Points on a hilly landscape, in no order, each with its height.
A climber steps from a point to the highest of its 6 nearest points, and stops where none of them is higher. Distance is the straight distance between rows; heights are no part of it.
Vid (h 549): [122 100 184 175 180 106 121 130 141  89]
bep (h 578): [ 90 133  89  99 122 128 158 142  92 144]
taged (h 665): [130 100 168 163 173  97 137 143 154 100]
moli (h 782): [167  81 136 166  87  81 103 115 129 141]
pusen (h 356): [147  89 100 136 112  95 152 132 105 132]
rir (h 570): [ 74 178 111  82  99 153 137 145 124 151]
leda (h 404): [138  93 145 147 154  84 151 144 146 109]
muta (h 321): [114 135 119  93 136 109 166 142 156 151]
likek (h 227): [140  92 117 135 132  86 159 142 128 120]
daliv (h 538): [105 119  92 102 124 113 162 141 104 138]
zelen (h 343): [153  86 156 182 136  77 127 125 131  95]
dogi (h 322): [105 160 122  85 115 119 162 134 160 157]
fos (h 510): [136 124 184 143 172 139 122 137 192 120]
Non (h 585): [127 110 175 150 178 110 136 140 170 107]
Tigip (h 341): [143 137 160 117 151 117 147 134 194 136]
tolug (h 413): [160  84 144 170 124  76 133 126 125 106]
luso (h 185): [141 160 135  94 119 118 161 124 185 144]
petur (h 617): [ 79 146  88  99 122 145 142 143  80 138]
pezu (h 628): [134 140  77 124 109 155 103 111  62 136]
peras (h 629): [100 158  86 118 126 164 107 130  56 112]
kames (h 630): [125 169  91 134 126 172  75 110  59 111]
Vurud (h 515): [ 80 168 108  79 102 141 148 142 131 154]
Buk (h 367): [144  88 143 156 143  81 147 140 131 107]
ruv (h 530): [153  98  91 135  99 114 129 124  91 141]
dovam (h 633): [ 98 138  78 109 119 148 135 131  65 124]
popib (h 720): [131 166  93 128 122 169  73  98  63 125]
Sed (h 531): [ 74 168  95 114 133 172 113 147  64 106]
lel (h 173): [124 117 129 110 143  96 167 146 158 141]
pavek (h 317): [135 131 150 113 155 108 155 138 185 139]
pupon (h 452): [103 117 207 154 168 181  82 114 162 112]
toz (h 586): [137 137  82 125 109 159  93 104  66 144]
gemom (h 36): [129 102 114 122 142  91 167 144 130 129]
Dalu (h 485): [ 98 176  93 134 137 174  88 132  57  91]
rus (h 644): [113 135  78 115 120 150 126 125  62 133]
les (h 529): [151 108  85 128  93 130 108 110  82 157]
biz (h 605): [160  80 131 158  77  85  95 120 133 162]
dugak (h 450): [149 134 194 148 149 185  99 118 186 109]
sivoz (h 328): [152 144 159 116 147 123 149 131 197 136]
bavon (h 397): [138 129 159 128 159 110 146 140 189 134]
Pirud (h 527): [136 118 181 144 175 117 135 143 185 119]
Fega (h 521): [165  83 140 171 102  75 116 119 129 119]
boz (h 482): [152 134 179 138 159 147 125 130 199 121]
lesev (h 643): [ 65 162 100  88 115 157 138 150 102 143]
veno (h 411): [130 106 155 143 165  97 150 147 165 116]
kod (h 498): [ 94 180 116  74  88 136 149 131 146 152]
nuno (h 627): [113 123  79 114 113 134 140 129  69 132]
Folo (h 637): [121 131  76 115 110 145 124 118  61 132]
Zema (h 787): [ 63 167 101  95 118 167 128 155  92 130]
lovak (h 621): [134  97 165 167 168  91 135 139 148 101]
tatil (h 111): [132  97 108 126 130  91 164 142 120 129]
leso (h 241): [141 148 145 103 135 114 158 130 190 146]
bugib (h 509): [113 110 197 164 184 136 112 134 161 103]
dalin (h 434): [153  83 133 160 128  78 145 133 127 110]
favi (h 489): [116 122 200 154 173 159  97 128 172 111]
taki (h 540): [135 107  84 121 107 122 143 126  79 138]
tibik (h 573): [143 117  78 124 101 136 116 115  70 140]
Dukof (h 215): [102 118 201 142 121 207  76  96 147 116]
fim (h 470): [132 125 199 149 160 171 100 127 184 117]
funi (h 502): [ 91 139 101  91 124 119 163 144 124 152]
kudo (h 626): [ 76 152  94  96 121 145 138 147  86 135]
kiz (h 615): [163  88 109 144  83 104 104 118 114 161]
fudef (h 505): [142 137  88 123 108 160  73  98  77 163]
Mon (h 425): [ 89 152 107  84 113 125 161 143 131 154]
sigil (h 536): [136  93 171 176 163  90 131 133 139  89]
gug (h 448): [ 91 166 115  80 100 131 156 135 144 156]
pudur (h 405): [151  86 118 148 126  85 151 134 120 117]
marud (h 526): [114 105 190 168 185 119 120 133 153  95]
vunod (h 172): [166 171 141 102 114 127 158 109 191 130]
kob (h 484): [128 192 102 139 134 169  59 107  74  99]
nubup (h 329): [127 171 127  85 102 121 159 120 173 151]
pilag (h 426): [173 149 167 129 141 152 136 114 201 115]
Tig (h 534): [155 109  89 127  91 137  94 111  91 172]
sivof (h 693): [163  84 122 153  82  94  95 120 125 164]
gumel (h 255): [141 188 126  87  83 130 167 106 168 130]
sib (h 454): [168 139 181 142 145 171 113 117 193 108]
Vakog (h 226): [121 121 198 148 124 212  80 102 151 102]
vunar (h 550): [165  82 121 153 104  87 130 123 117 127]
kig (h 664): [117 146  80 124 119 159 106 116  55 121]
lag (h 323): [129 204 109 154 134 160  50 115  92  79]
degan (h 562): [123 111  84 115 116 120 153 135  86 136]
navo (h 279): [167 160 152 114 131 133 150 113 198 128]
Fiz (h 582): [161  93  96 138  88 109 116 117 102 155]

For each start below, name the point where the climber stops.
kod | Zema
Tig | moli
Dukof | taged
Vurud | Zema
ruv | moli
tatil | kig
gemom | moli
Buk | moli
les | popib
leso | taged

Call two points neighbours if one is among the 6 nearest of the other. Go from one point of each pair to the other, from neighbour to neighbour, staying as high as possible. Name the lowest point that can't be avoided.
taged and popib | leda
Zema and kig | kudo
kig and moli | Tig

Write out the way that a climber takes from each point below.
luso | nubup, kod, rir, Zema
vunod | nubup, kod, rir, Zema
likek | dalin, vunar, moli
Fiz | sivof, moli
